Each row is a point on a landscape with many valleys, with its height.
From any point a ball takes the steepest step (drop divided by distance) to one of its 2 nearest points. It stops when none of these is lower. Distance is the straight distance between rows; heights are no part of it.
Q884: [177  89  70 121  46 166 117 131 110 172 102 174 131 138 123 154 119  94
 113 124 103 107 109 109 113 130 133 165 103 167 153 150  85 116 108 105
 100]  (h 57.3)
Q634: [112  71 160 126 162 127 140 146 130  97 132 103 114 172 160  85 128 107
 123 132 178  84  95 136 155 104 124 128 165  96 150 128 155  93 204 108
 155]  (h 58.2)
Q814: [132  76 109 123  71 136 114 127  94  84 135 178 127 114 101 114 133 163
 141 172 133 115 102  94 143 118 178 151 122 119 104  86 134  97  99 116
 105]  (h 19.4)
Q309: [ 83  86  97 190  89 102  47 204 145 108 185 145 129 124  97 104  90 178
 142 167  64 127 117 111  78 136 146  63 137 112 105 143  85 156 123 187
 130]  (h 49.0)
Q684: [148 149 182 132 135 176 128  59 112 117  90 122 145 133 134 112 123 121
 139 121 146 132 163 123 110 169  91 168 124 142 122 135 162 132  99  88
 132]  (h 33.2)
Q635: [ 95  72 130 138 108 134  55 218 155 179 136 158 126  91  52 166 129  94
 138 135 116 106 146 135 143 130 137 127 138 159 146 141  80 151 135 159
  85]  (h 31.1)
Q927: [114 116 204 137 173 147 151 103 180 107 127  95 117 167 163 140 117 179
 127 113 160 110 182 149 172 147 127 125 148 115 118 106 186  99 153 117
 150]  (h 37.9)
Q790: [161 175 150 145 117 142 154  44 143 128 109 134 100 168 186 119 123 132
 129 121 151  83 137 148 106 125  63 130 174 105 172 139 113 107 107  76
 115]  (h 31.4)
Q649: [173 191  87 119 114  96 162 127  84  85 113  80  97 163 171 165 156 133
 182 189 148 107 108 108 110 141 184 152  98 180  85 147 149 165 101 159
 138]  (h 64.2)
Q772: [ 94  88 124 139 172 101  92 186 148 137 120 142 107 131 117  98 113  89
 132 133  98 121  81 151 113 117 163 124 134 147 179 119 155 138 151 154
 144]  (h 48.1)
Q510: [ 96  96  97 116 121 159 110 123 144 153 132 172 134  94 123 111  95 115
 119 119 140 147 109 103 142 116 176  75 185 150 164 115 114 181 103 157
 128]  (h 47.5)
Q604: [148 180 139  95 169 106 171  94 126 107 148  94 136 172 127 149 148 148
  87 124 133 153 124 134 143 141 179 176 128 173  81 101  99  89 140  81
 125]  (h 52.8)
Q724: [132 148  95 128 144 169 148  58 144 147  93 163 122 128 168 125  90 137
 136 117 171 113 102 112 171 114 129 101 162 163 154 103  92 128  99  98
 149]  (h 38.7)
Q547: [ 84 141 116 116 125 106 148 152 142 108 173 125 147 121 169 119 121 162
 100 127 106 135 112 105 101 142 150  45 150 125 106 161 143 175 111 219
 136]  (h 35.2)
Q492: [105 126 180 141 162 134 166 116 194 129 115 142 100 159 179 170 112 207
 164 152 165 134 192 112 178 124 154 125 135 148 102 114 131  60 143 153
 140]  (h 42.3)
Q835: [117  83 123 154 135 128  72 147 133 160 110 128  77  87 122  75 101 139
 125 108  86 187 125 136 133  95 134 108 166 146 122 123 124 141 105 148
 169]  (h 67.4)
Q134: [ 81 146  85 190 144 107  67 151 107 106 197 113 124 120 101 102  88 159
 120 163 111 120  90  75  85 140 149  60 165 112 119 124  81 179 137 192
 120]  (h 44.0)
Q960: [152 172 174  99 157  91 168 113 156 111 118  97 139 151 114 144 143 136
  99 115 145 118 140 155 115 121  82 134 121  69 129 156 145  58 129 118
 118]  (h 12.7)
Q931: [132 174 152 102  84 164 195  72 162 134 132 143 151 155 134 128 130  89
  95  80 144 160 149 149 119 167  60 107 117 105 119 136 109  98  99 107
 140]  (h 51.8)
Q710: [107  97 172 124 193 119 136 135 159 104  95  93 148 136 154  97 132 166
 122 142 122  97 133 149 162 157 142 124 130 115 122 120 184 134 137 113
 149]  (h 31.9)
Q839: [157 160 138  61 120 113 151 105 105 102 112  68 149 169 134 152 156 102
 135 113 179 140 147 135 101 161 146 170 106 120 122 108 160 136 127  95
 119]  (h 34.2)
Q162: [158 171  98 112 125 148 136  94 126 155  74 145 140 152 137 128 105  84
 154 138 114 104  94 123 123 123 101 150 115 184 121 162 116 132  74 112
 125]  (h 60.6)
Q984: [129 178 197 157 143 177 164  55 167 112  98 117  86 150 171 141 124 165
 143 106 135 141 200 159 121 189  95 147 130 151 122 117 131 100 107  87
 143]  (h 39.2)
Q691: [122 144 155 144 195 144 146 115 116 140 114 178 151 103 150 112  79 125
 120  94 146 147 146  91 130  81 150 151 142 180 128 114 109 128 125 123
 159]  (h 50.8)
Q381: [152 112  90 156 129 130 102 136 119  51 166 194 129 140 122 137  81 147
 165 130 126 124  83  78 137 147 191 117 158 163 105 112 144 156 117 167
 144]  (h 32.3)
Q837: [155 150 158 126  99 124 130  55  71 107 146 133 126 153  87 125 136 100
  83  96 164  96 154 160  85 173  80 171 129  72 152 117 138 117 120  72
  97]  (h 29.9)
Q8: [ 94  62 136 127 113 128 128 154 179 169 127 148 146 137 194  79 121 125
 109 104 118 111 139 141 171  99  87  82 137 105 122 121 149 168 127 172
 172]  (h 48.0)
Q329: [124  73 156 138 169 116  82 148 120  99  83 106 164 118 101 115 119 148
 151 162 107 104  88 141 122 116 151 172 108  89 127 129 140  97 188  92
 151]  (h 26.2)
Q895: [128 127 179 124 141 139  92 112  83 106 111 103 187 131 105 126 126 108
 168 168 150 119  89 129 102 111 147 173 118  82 126 133 112  89 183  95
 111]  (h 15.6)
Q288: [150 131 154  95 142 106 146 109 130 117 132 113 128 126  99 153 158  92
  86  91 173  94 143 136 115 134  61 151 123  46 144 141 160 123 131 108
 102]  (h 22.9)
Q596: [147 150 119 126 106 126 200  88 124  91  99 101  97 150 172 200 138 172
 145 138 154 102 208  91 100 141 185 129 117 128 139 153 206 116 113 128
 155]  (h 66.8)
Q336: [109 139 105 112 148 139 157 145 134  97 164 134 168 153 113  82 124 126
 106 138 104 167 105 110 170 127 116  98 106 121  74 118 135 100 120 118
 137]  (h 68.3)
Q860: [ 91 110  89 146  85 154  77 157 169 166 158 148 124 112 104 128 129 124
 175 127 103 110 145 119 219  81 127 103 133 105 114 134 152 147 112 122
 130]  (h 82.1)
Q805: [173 199 172 118 154 104 149  71 120 125 118 101 148 153 114 144 141 154
 109 120 124 115 126 181  95 144  58 172 116 136 104 167 119  83 120 108
 120]  (h 23.2)
Q665: [115 158  97 112  86 145 187 144 153 129 143 113 128 116 143 120 167 124
 115  94  95 168 169 145 150 161 142  94  66  93 102 134 154 178  96 148
 120]  (h 74.4)
Q248: [ 96 131 164 135 148 131 141 153 201 176 101 118  80  80 161 124 164 131
 147  94  97 189 181 154 161 124  32 100 123 115 116 121  94 146 109 148
 161]  (h 67.7)
Q88: [171  84  91 150  64 158 120  80 125 155  88 160  80 126 155 113 120 138
 107 123 114 106 137 121 104 116 116 152 135 105 192 121 160 109 119  97
 158]  (h 15.2)
Q557: [113 150  93  84 156 116 150 152 174 119 116 123 150 122  97 135 140 135
 135 146 106 175 130 126 143 118 106  82 115 153  67 145 132 120  84 146
 167]  (h 64.6)
Q806: [164 162  94  99  81  94 194  86 134 126 100 106 120 144 176 169 147 141
  94 135 124 113 176 116  75 165 178 115 103 129 159 143 171 168  88 157
 150]  (h 64.7)
Q964: [121 124  97 158 167  89 109 165 125  44 188  88 108 110 155 115 151 179
 139 159 103 126 133 103 112 176 109  70 168 123 121 116 169 149 134 194
 180]  (h 42.0)
Q399: [122 118 111 114 110 171 146 107 143 163 132 171 142 101 125 122 157  94
 122 125 149 130 132  93 146 101 121 128 170 117 167 124 117 174 113  96
  89]  (h 51.3)
Q91: [ 86 111  89 119 111 132 125 165 138 161 162 118 140  95 105 126 173 128
  96  96  75 144 137 148 154 143 160 136 102 130 112 129 154 178 136 156
 108]  (h 77.4)
Q742: [138 160 196 167 174 114  82 108  91 128 163 154 143 129  70 117 110  92
 117 159 137 129  83 145 116 133 134 177 153 134 128 101  57 125 155  98
  76]  (h 63.5)
Q637: [107  23 118 135  63 106 106 193 145 140 146 134 134 156 129  95 103 110
 110 124 130  95 136 136  99 121 124  74 141 112 157 191 173 132 140 180
 151]  (h 33.1)
Q254: [131 143 136  77 187  98 136 140 110 123 123  88 154 130  87 123 155 114
 103 103 121 154  95 151 144 141 114 172 118 154  91 119 100 112 144  96
  99]  (h 56.7)
Q678: [111 158 114 142 150 143 115 142  95 170 152 134 133 120  46  94 101  80
 119 127 127 147 103 151 165 106  91 142 112 147 117 116  70  90 134 104
  94]  (h 60.4)
Q143: [159 102 124 137 103 157 135 139  99  74 148 134 122 163 145  72 102 138
 153 139 162 149  96  75 151  85 130 109 140  80 111 130 161  84 151 114
 142]  (h 46.0)
Q504: [142 141 166 102 178 144 150 126 147 104  80 111 122  99 166 136 148 135
 119  76 134 155 156 138  98 187 106 119 112 128 172 130 163 137 137 136
 134]  (h 73.9)
Q581: [ 81 149  86 125 182 124 130 162 140 171 134 100 138  72  95 155 163  97
 134 141 118 143 154 107 169  92 125  99 136 121 163 118 106 133 148  96
 114]  (h 58.8)
Q19: [138 141 144 117  98 146 180  87 139  90 134 140 115 179 143  95 101 150
 117 110 176 150 160 120 138 110 121  98 146  54 159  85 195 133 128 108
 172]  (h 70.2)
Q338: [134 170 107 108 164 130 126  79 166 144 130 126 145 142 104 163 155 110
  95 148 139 112  86 136 135 137 148 143 139 111 159  87 122 116 140  87
 117]  (h 28.8)
Q425: [ 95  54 138 158 110 113  57 248 166 152 115 141  86 108  87 129 105  98
 179 163 106 126 134 144 123  86 150 100 150 121 170 126  83 124 120 128
 112]  (h 38.0)
Q797: [122 177 172 157 154 113 110 110 123 157 194 142 174 127 104 122 119  76
 124 150 130 132  94 152 127  97 104 113 181  97 155 137  75 124 138 114
  65]  (h 61.2)
Q731: [117 173  49 164 121 118 115 124 114  94 165 138  98  95 118 118 124 152
 159 152  86 166 119 107 100 127 106  86 131 160  89 122 130 158  70 175
 194]  (h 61.0)
Q179: [112 138 114 133 105 142 139  95 131 144  86 120  82  90 191  94 129 155
 154 104 101 164 143 144 111 113  92 103 136 148  98 147 135 150  52 152
 191]  (h 60.5)
Q840: [156 184 202 136 127 116 142  82 144 137 191 145 157 160 135 122 109 107
 108 129 143 133  89 175 120 112  99 107 200 113 162 142 123  97 127 139
 106]  (h 58.7)
Q192: [168 176 135  92  83  76 153 102 118 173 163  64 148 191 146 148 157  72
 103 128 140 127 179 141  97 160  42 173  98 125 116 128  92 165 116  60
  88]  (h 50.3)
Q738: [116 153 109 116 155 130 115 148 171 181 107 131 148 100  66 148 137  99
 156 121  79 159 146 129 135  86  81 129 119 152 106 170 128 159 100 122
 143]  (h 60.7)
Q540: [134 178  60 117 115 101 116 130  69 124 129 110 135 116 141 138 126 139
 159 156 132 126  91 110  87 127 177 118 116 179  97 148 122 193  85 181
 129]  (h 60.8)
Q263: [168  95  84 119  12 131 131 123 107 183 116 123 135 126 115 160 131  93
 102 107  80 101 170 109 110 139 145 171  91 129 133 176 138 175 101 124
  92]  (h 60.2)
Q150: [107  94 118 161 197 113  89 145  89 124 101  90 103 104 135 125  64 147
 166 138 187  94 135 113 184  85 169 102 156 159 114  99 143 112 170 142
 185]  (h 38.6)
Q284: [124  40 169 156 146  94  59 187 156 140  87 147 103 151 140  91  97 105
 165 153  99 120 109 126 129  87 137 128 149 116 180  89 113 109 155 118
 135]  (h 43.4)
Q825: [117  86 127 157 119 129  95 156 113  57 141 189 124 143  97 142  73 162
 180 165 128 122 108  88 151 129 208 119 131 160 118  66 131  93 132 131
 132]  (h 26.6)
Q111: [142 161  99 116 172 149 156 125 134 103 129 129 133 161 145 157 108 139
 156 167 198 109  86  83 181 127 167  83 138 157 133 109 136 105 151 143
 148]  (h 49.7)
Q813: [139  96 206 165 123 117  63 165 124 128 164 178 144 126 108 138 120 133
 115 162 142 106 105 152 103 132  56 125 130  89 159  97  60  75 178 121
  68]  (h 67.0)
Q962: [157 118  78 107  42 116 151  90  94 153 108 114 142 143 155 138 134 102
  82 140  91 105 162 103  73 155 176 139 115 141 149 149 160 201  87 132
 125]  (h 62.6)
Q662: [126 136  98 127 189 117 135 142  75 116  85  99 102  59  99 114 125 144
 136 120  99 159 117 126 118 114 177 133 127 174 124 152 124 133 117 118
 143]  (h 65.7)
Q509: [132  57 215 138 143 116 105 159 117  95 127 155 125 156 133 106 109  98
 128 119 152  90 113 126 107 132 105 155 137 102 181 113 153  88 205 125
 115]  (h 60.9)
Q374: [105 180  85 126 117 147 166 106 119 110 105 142  85 123 162 116 127 143
 158 155 127 154 134 130 125 140 124 107 113 197  96 121 131 128  55 153
 180]  (h 56.2)
Q462: [162 156 105  88 140 116 162  99 134 159  75 101  98 109 135 174 172 124
  94 132 111 131 141 134 116 175  93 149 106 213 134 154 113 126  99 140
 134]  (h 49.2)
Q922: [125 174 102 148 212 114 147 156  99  91  95  91 130 111 127 151  74 136
 192 165 187 116 124  95 166 102 177  87 115 155 106 116 126 110 155 137
 164]  (h 44.7)
Q292: [120  68 131 143 138 132  76 154 142 161  97 100 163 114 119  81 123 153
 151 140  89 127 118 145 154 112  88 118  97  67 149 118 144 112 167 103
 128]  (h 36.4)
Q321: [170  99 113 141  95 140 132 109  76  64 124 110 117 126 135 162 137 145
 139 137 138 116 117  99 104 143 231 181  88  96 112 129 186 138 175 127
 152]  (h 42.8)
Q10: [130 165  83 161 155 140 147  81  89 116 130 149 136 123 130 106  84 151
 126 144 153 105  94 117 170  94 170 119 132 129 115  96  76 106 117  86
 132]  (h 33.4)
Q658: [104 119 102 110 123 101  70 164 119 181 133 133 139  87  33 184 139  83
 159 111 107 107 145 128 188 119 135 173 118 161 122 117  81 171 140 106
  65]  (h 22.0)
Q449: [136 121  75  92 148 101 117 126 133 144 117  97 126 110  92 177 169 107
  95 144 115 134  80 119 128 131 181 131 132 133 153 126 157 138 144 125
 130]  (h 36.2)
Q752: [132  93 111 109 169 147 151 162 115 109 114 118 138 128 171 117 121 122
 134 139 190  91  61 108 168 116 162  98 146 128 152 145 140 127 189 157
 144]  (h 54.3)
Q933: [149 100 185 136  72 149  94 142 136 130 148 175 151 138  87 121 115 151
  95 125 125 130 120 172 110 138  80 156 103  97 133  99  87  49 132 122
  97]  (h 68.8)
Q63: [117 116 138 122 173 138 162 148 185 160 132 135 118  87 150 132 170 111
 109 120 144 136 155  97 173 101  94  98 170 101 173 126 112 151 142 112
  93]  (h 54.6)
Q689: [151  26 128 125  78 115  99 181 124  89 126 150 132 168 147  84  80 135
 142 127 137 115 108 102 147 108 116  88 131 102 132 142 177  84 148 162
 158]  (h 39.9)
Q212: [137 160 148 114 138 146 142 120 101 118 102  89 114 104 163 133 133 167
 117  91 127 147 143 146  66 162 181 134 115 156 134 165 178 158 122 183
 145]  (h 71.3)
Q913: [107 134 157 128 196 136 164 149 164 109 111 143 111 128 181 116 105 161
 138 115 137 159 161 116 150 111 162  99 144 171 119 117 136 112 127 151
 180]  (h 46.9)
Q466: [108 131 149 163 153 136  79 101 151 158 160 173 116  95 109 125 156 117
 108 112 107 141 141 125 133 140  32 137 119  95 135 108 115 158 141  95
 102]  (h 72.3)
Q501: [137  84 140 124  61 126  89 200 104  80 147 156 128 141 123 133 107 168
 130 139 137 135 109 119  37 129 208 119 121 118 129 137 149 113 144 201
 134]  (h 48.9)
Q387: [164 135 105  77 135 105 152 110 143 130  94  88 122 112 128 178 157 140
  99 136 130 117  99 126 141 149 135 115 110 136 135 154 180 107 111 164
 135]  (h 43.0)
Q412: [115 126 145 128 162 154 141 121 149 168 129 173 149  92 150 106 125 123
  88  82 110 158 132 128 131  99  65 146 113 145 107 126 111 116 129 145
 167]  (h 54.4)
Q39: [106 147 130  83 186  83 141 178 153 139 109  99 111  95 110 155 169 118
 119 101 107 155 135 161  99 135 132 121 147 166 129 163 114 166 110 163
 103]  (h 69.5)
Q236: [124 186 117  91 158  89 182 125  90  79  83  94 105 141 157 158 147 154
 200 154 158 111 133 128 142 134 186 160  96 177  82 126 100 117 102 123
  98]  (h 67.1)
Q227: [135 142 122 130 145 148 164  91  96  88 158 123 149 161 139 154 137 157
 114 127 139 128 122  97 158 130 216 177 125 164  79 100 145 121 163  83
 118]  (h 49.5)
Q165: [139 123 135 176 129 167 124  63  95 118 133 127  84 154 124 132  91 154
 163 146 161  95  93 114 176 100 174 159 166 143 129 108 136  83 148  75
 135]  (h 27.0)
Q130: [112 150 155 163 189 123 100 121 177 174 135 134  84 106 144 123 150 120
 123 109 107 169 155 133 152 106   7 104 138 117 140  84  95 145 138 109
 142]  (h 70.5)
Q145: [ 85  72 133 139  93  90 141 136 148 132 162 124 112 139 206  74 115 161
  98 125 104 124 129 117 143 122 123  38 174 124 131 122 163 181 134 219
 181]  (h 42.5)
Q901: [ 91 164 131 125  94 143 177 123 207 162 134 120 143 114 130 146 147 122
 129 115  83 156 169 142 181 137  89  87  76  74 113 121 156 132 111 137
 154]  (h 77.2)
Q845: [ 91 187  85  84 100 119 190 102 140 127 103 143 109 153 146 134 163 118
 140 174 126 155 168 143 121 167 125 123  92 201  87  89  76 101  60 128
 155]  (h 51.9)
Q579: [117 107 128 114 117 184 132  95 158 132 109 163 118 136 180 101 103 147
 141 103 168 162 121 112 154 119 136  80 191 144 154  90 141 169 128 129
 175]  (h 43.2)
Q334: [160 173 108  89 118  71 133 124 117 192 135  92 163 159 132 157 151  92
 145 109 114 135 131 142  95 107  51 198  81 180 105 131  96 173 129  89
 101]  (h 53.9)
Q846: [131 156 189 117 125 146 176 106 198 152 172 145 165 163 149 106 123 126
  74 119 153 141 139 161 152 125  57  84 169  89 124 140  98 101 130 136
 135]  (h 55.7)
Q298: [135 115 128 110 137  78  75 144 111 164 137 116 159 119  61 182 141  72
 139 126 113 124  92 129 142 127 119 183 107 127 129 103  55 138 177  83
  61]  (h 11.0)
Q709: [140 194 124 102  63 126 169  99 110 175 194  74 163 171 116 141 166  81
  91 111 136 146 164 169 130 150  78 144  88 110 126 121 106 123 133  95
  83]  (h 46.2)
Q247: [117 185 179 104 107 131 188  64 161 119  96 146 131 182 162 170 138 153
 144 132 129 129 218 153  91 189 121 173 104 169 111 121 111  80 105 113
 125]  (h 43.5)
Q539: [127  96  44 129  77 154 120 123 107  94 152 167 125 104 123 103 154 145
 129 134 126 137 117 100 131 118 157 119 136 105  97 127 147 145  96 114
 130]  (h 28.5)
Q618: [ 92  94 187 138 126 125 121 121 199 166 155 157 166 161 165  82 107 100
 100  91 118 122 139 156 155 112  25 101 157  86 121 113 110 136 149 126
 152]  (h 52.4)
Q651: [134 127  93 121  72 130  79 167 104 164 120 168 151 114 107 134 112 127
 164 149 119 139  96 137  83 107 184 141  98 156 117 134 104 165  87 187
 112]  (h 57.2)
Q812: [103  82 101 127 117  88 109 186 126 116 154 125 158 133 124 105 123 132
 108 137  97 124 124 124  90 118 141  87 121 104 112 171 193 142 136 188
 161]  (h 24.0)
Q251: [142 114 127 133 109 152 143 114 151 155 123 151 134 119 178  81 116 146
 112  95 128 137 125 129 153  84  94 122 110  85 124 125 150 123 117 147
 156]  (h 52.5)
Q479: [150  98  85 125  94 143 130 112  87 101 128 117  90  96 129 119 157 151
 105 124 148 116 117 121 101 125 175 149 133 105 126 148 187 124 119 136
 151]  (h 36.7)
Q127: [127  87 135 188 170 145  75 116 103 132 118 102  66 145 136 134  76 173
 179 118 143 121 129 120 200  79 166 143 155 149  89  91 147 103 160 103
 160]  (h 33.0)
Q973: [167  90 126 133  99 168 109 148 115 145  99 181 131 113 121 113  97 114
 145 118 129 140  96  96 125  89 130 151 119 141 145 143  98  89 114 125
 104]  (h 54.0)
Q981: [129 150 143 135 179 143 127 133 116 132 123 136  82 129 108  89 116  85
 136 117 165 128  83 140 164 104 110 149 147 139 140 115 112 105 112 108
 108]  (h 57.0)
Q571: [141 150  87 132 157  95 137 150 149  44 154 127 109 121 169 135 150 183
 160 146 131 100 113 124 147 168 108  95 118 109 101  95 169 137 107 199
 162]  (h 33.5)
Q757: [ 83 116 128 124 152 122 130 142 171 152 106 117  76  96 166  85 135 141
 137  97 102 184 155 155 161 100  98  84 161 136  95 107 112 153  74 150
 179]  (h 64.3)
Q107: [159 140 147 107 124 138 200  88 123  97 113 120  96 140 147 139 130 133
 106 100 185 121 188 109 105 121 131 139 140  88 176 128 191 114 127 109
 161]  (h 68.6)
Q464: [101 133 116 100 179  87 127 143 153  84 106 114 145 129 136 124 149 170
 140 157 120  96 104 163 140 158 157 107 111 122  97 116 188 164 116 164
 153]  (h 22.8)
Q408: [141 167 110 110 101 142 208 115 132  82 155 123 148 149 154  88 137 135
 115 121 119 165 120 111 173 144 121  90  88  82  98 132 134 117 100 121
  99]  (h 71.2)
Q766: [ 96 147 134 110 182 118 147 185 132 157 148 104 148 122  75 123 141  76
 126  96 112 135 133 141 195 115  69 129 107 159  95 158  86 123 141 122
  78]  (h 61.3)
Q717: [122  93 117 118  77 121 104 247 120 113 119 163 146 121 120 149 130 138
 161 158 117 124 103 136  85  93 188 122  81 122 128 109  93 124 121 176
 105]  (h 53.3)
Q343: [145 165 186 110 124 151 169  63  99 102 135  73 150 178 129 173 129 121
 142 119 182  94 127 138 146 160 159 174 123 128 116 131 175 110 150 104
  88]  (h 27.1)
Q470: [162 139 194 143 139 155  81  97  80 110 105 143 161 123 125 119 131 102
 161 140 162 136 129  92  82 156  93 175 121 112 141 135 120 133 150  75
  83]  (h 26.1)
Q796: [141 138 115 112 150 116  88  91 128 163 136 133 147 120  98 176 178  82
 100 140 139 133 113 109 116 161 107 174 124 146 149  81 100 167 148  72
  87]  (h 21.7)
Q188: [161 143 113 149 120 150 148  82 157 162  99 146  73 127 184 132 136 101
 110 110 114 137 157 109  96 112  48 135 137 134 181 133 131 123 109  94
 160]  (h 24.4)
Q200: [162  71 152 104  79 137  86 152  96 127 109 142 125 107  87 146 126 124
  93  92 153 134 143 148  61 164 135 160 113 121 154 143 163 121 133 175
 132]  (h 51.2)
Q519: [ 56  65 107 161  88 101  68 223 134 145 145 115 134 119  94 113 105 137
 159 138  53 116 128 148  93 135 156  63 108 146 155 177 114 144 147 167
 113]  (h 53.8)
Q838: [111 118 154 126 205 129 124 169 156 138 115 125 104 130 104  85 114  85
 106 126 121 134  95 162 159 150 121 117 132 186 132 117 137 141 120 154
 148]  (h 52.7)
Q211: [157 153  90 108 107 128 116 137 141 180 115 126 171 142  97 143 139  84
 147 116  92 156 128 127 114 105 118 174  90 151 106 158 110 176 104  89
 104]  (h 57.1)
Q921: [121 101  97 135 124 149 134  95  57 122  94 131  84  87 157 131 156 121
 127 135 133  92 135 107  92 109 168 184 155 157 166 139 139 119 137  92
 138]  (h 42.7)
Q35: [153 157 100 114 149 150 193  96 112 140  80 111 115 117 184 138 166 151
 101 150 139 113 158 114 134 150 133 142 113 177 141 145  89  93 116 101
 134]  (h 53.6)
Q907: [154 107 125 126  50 121  99  98  90 136 131 145 124 140  77 145 161  93
 106 125 136  83 144 153  98 170  72 201  93  90 143 110 106 116 117  73
  64]  (h 35.0)
Q849: [115 167  73 128 178  97 164 128  83 145  78  99 120  60  82 132 128  99
 126 134 119 147 154 115 138 113 141 127 116 169 148 118  78 145 114  85
 118]  (h 62.7)
Q621: [113 185 142  85 102 140 189  70 147 131 101 129 146 146 140 139 156 126
 114 133 121 154 166 153 114 180  73 139 105 166  94 118  79  84  82 105
 143]  (h 47.6)
Q279: [111  68 135  98 114 150 103 167 116 116 127 144 158 123 105  93 137 111
 107 107 159 134 157 144  98 144 119 141 120  87 143 113 176 119 145 124
 142]  (h 47.0)
Q765: [131 158 135 143  51 147 113  85 100 181 176 125 153 133  85 147 155  87
 115 114  99 108 158 143 154 148  47 163  91 111 130 142 111 112 136  98
  67]  (h 40.6)
Q403: [115  52 161 139 107 134  90 199 149 159 137 125 171 116  76 139 140  87
 108 111  77 115 182 126 146 164  91 135  84 117 156 158 150 146 178 124
 101]  (h 74.7)
Q978: [163 159 112 135 167 142 135 127 131 131  91 121  94 133 122 109 108 107
 155 147 149 117  61 135 161 110 163 150 119 158 104 151 134 138  90 129
 128]  (h 60.3)
Q487: [ 74 138 101 126 179  83 108 185 134 152 123  96 129  90  68 114 105 137
 116 122  87 132 119 156 110 113 160  85 147 160 102 179 105 187 117 173
 129]  (h 66.7)
Q257: [133 137 171 152 147 112  80 104 115 151 108  80 162 140 150  76 103 164
 166 145 109 137 110 160 140  87  78 110 134  60 146 105 140 102 160 111
 133]  (h 43.7)
Q517: [ 85 135  89 145  86 146 130 149 208 143 170 137 122 115 159 141 144 142
 158 114  88 141 163 115 200 120 121  51 137  87 107 141 161 180 110 153
 168]  (h 79.9)
Q682: [123 124 101 179 126 130  71 171  83  66 185 154 114 122 119 108  80 160
 161 144 147 124  96  81  78 139 194  93 182 134 108 134  98 163 135 194
 143]  (h 38.5)
Q203: [127 110  97 171 154 135 100 145  94 105 118 143  95  81 138  89  86 173
 142 115  96 162 113 111 111 110 197 115 140 150 111 144 131 143 112 143
 161]  (h 68.5)
Q66: [138  78 126 116  99 116 118 181 119 145 141 138 143 103  97 160 159  85
 100  85  88 144 146 111 106 110 139 171  92  87 164 140 138 122 186 123
  85]  (h 72.5)
Q783: [156 196 143 152 122 138 147  56 149 154 153 143 147 129 167 145 149 133
  89 129 137 102 130 186 103 156  55 115 168 118 137 161  58 124 107 101
  98]  (h 36.9)
Q944: [ 69 105  98 143  90 138  89 150 157 171 186 106 132 119  93 129 132 151
  68 119  76 108 110 145 136 164 169  79 133 121 114 168 142 175 141 196
 114]  (h 79.5)
Q191: [118 129 106  67 118 131 113 124 118  91 131 101 189 168  99 119 147 102
 133 132 157 144 122 137 113 153 152 134 109  80 119  97 165 135 140  88
 120]  (h 40.7)
Q379: [149 122 191 159 120 112  86 163  96 123 173 176 123 126  75 165 146 104
 103 171 149 130 103 132  83 115 109 180 121 110 130  99  18  88 176  96
  60]  (h 65.3)
Q152: [127 174 162 173 117 167 154  51  73 116 151  91 111 179 140 159 111 118
 157 152 145  72  95 158 135 135 178 187 146 156 122 144 132  95 159  80
  90]  (h 19.6)
Q536: [136  95 149 132 109 119 122 137 125 132 150 150 153 130  94 129 137 116
  91 114 108 111 101 139 124  99 116 169 114  57 152 127 110  66 181 103
  87]  (h 70.6)
Q116: [149  76 148 142 124 153 111 137  96 126 111 159 116 127 149  88  82 141
 153 112 164 131  99  97 155  53 136 134 167 109 152 116  92  80 162 106
 129]  (h 50.7)
Q180: [102 179  71 130 153  79 128 153 109 151 141  91 129  83 101 150 132 161
 132 162 116 132 116 118 112 105 165  75 128 150  93 153  99 185  95 196
 128]  (h 63.9)
Q38: [175  79 146 114  65 133 126 130  96  68  86 138 143 133 104 139 117 142
 132 125 142 106 118 134  98 136 200 186  74  45 120 120 131 109 137 105
 115]  (h 47.4)
Q628: [140 126 149 129 143 148 150  77  74 114 125 147 119 127 143 152 146 120
 111 110 143 102 129  97 113 136 162 206 139 176 154 107 133 115 167  78
 103]  (h 46.3)
Q31: [111  80 114 154  70 128  96 178 101  64 189 138 120 149 131  87 107 166
 123 149 137 128 107  96  57 150 172  69 170  80 140 147 150 159 163 190
 132]  (h 44.4)
Q947: [175 205 201 152 155  84 147  72 171 126 151 135 135 122 143 154 151 162
 106 140 124 132 136 214 103 170  85 128 162 122 120 171  77  99 101 136
 101]  (h 31.2)
Q861: [139 134 166 137 159 155 172 118 131 117 104  85  98 124 167 195 135 162
 142 113 147 131 166 102 127 132 179 138 121 164 135 156 211 113 145 155
 135]  (h 68.7)

For each start below, name the point where the ball stops.
Q336 => Q960
Q212 => Q812
Q162 => Q960
Q766 => Q814
Q107 => Q812

Call two points neighbours if one is among the 2 nearest of the other. Go from one point of each pair to the other, from neighbour to neighbour, staying as low as possible. Name the highest point that can't be avoided.
Q812 and Q464 => Q964
Q298 and Q621 => Q35
Q960 and Q88 => Q783
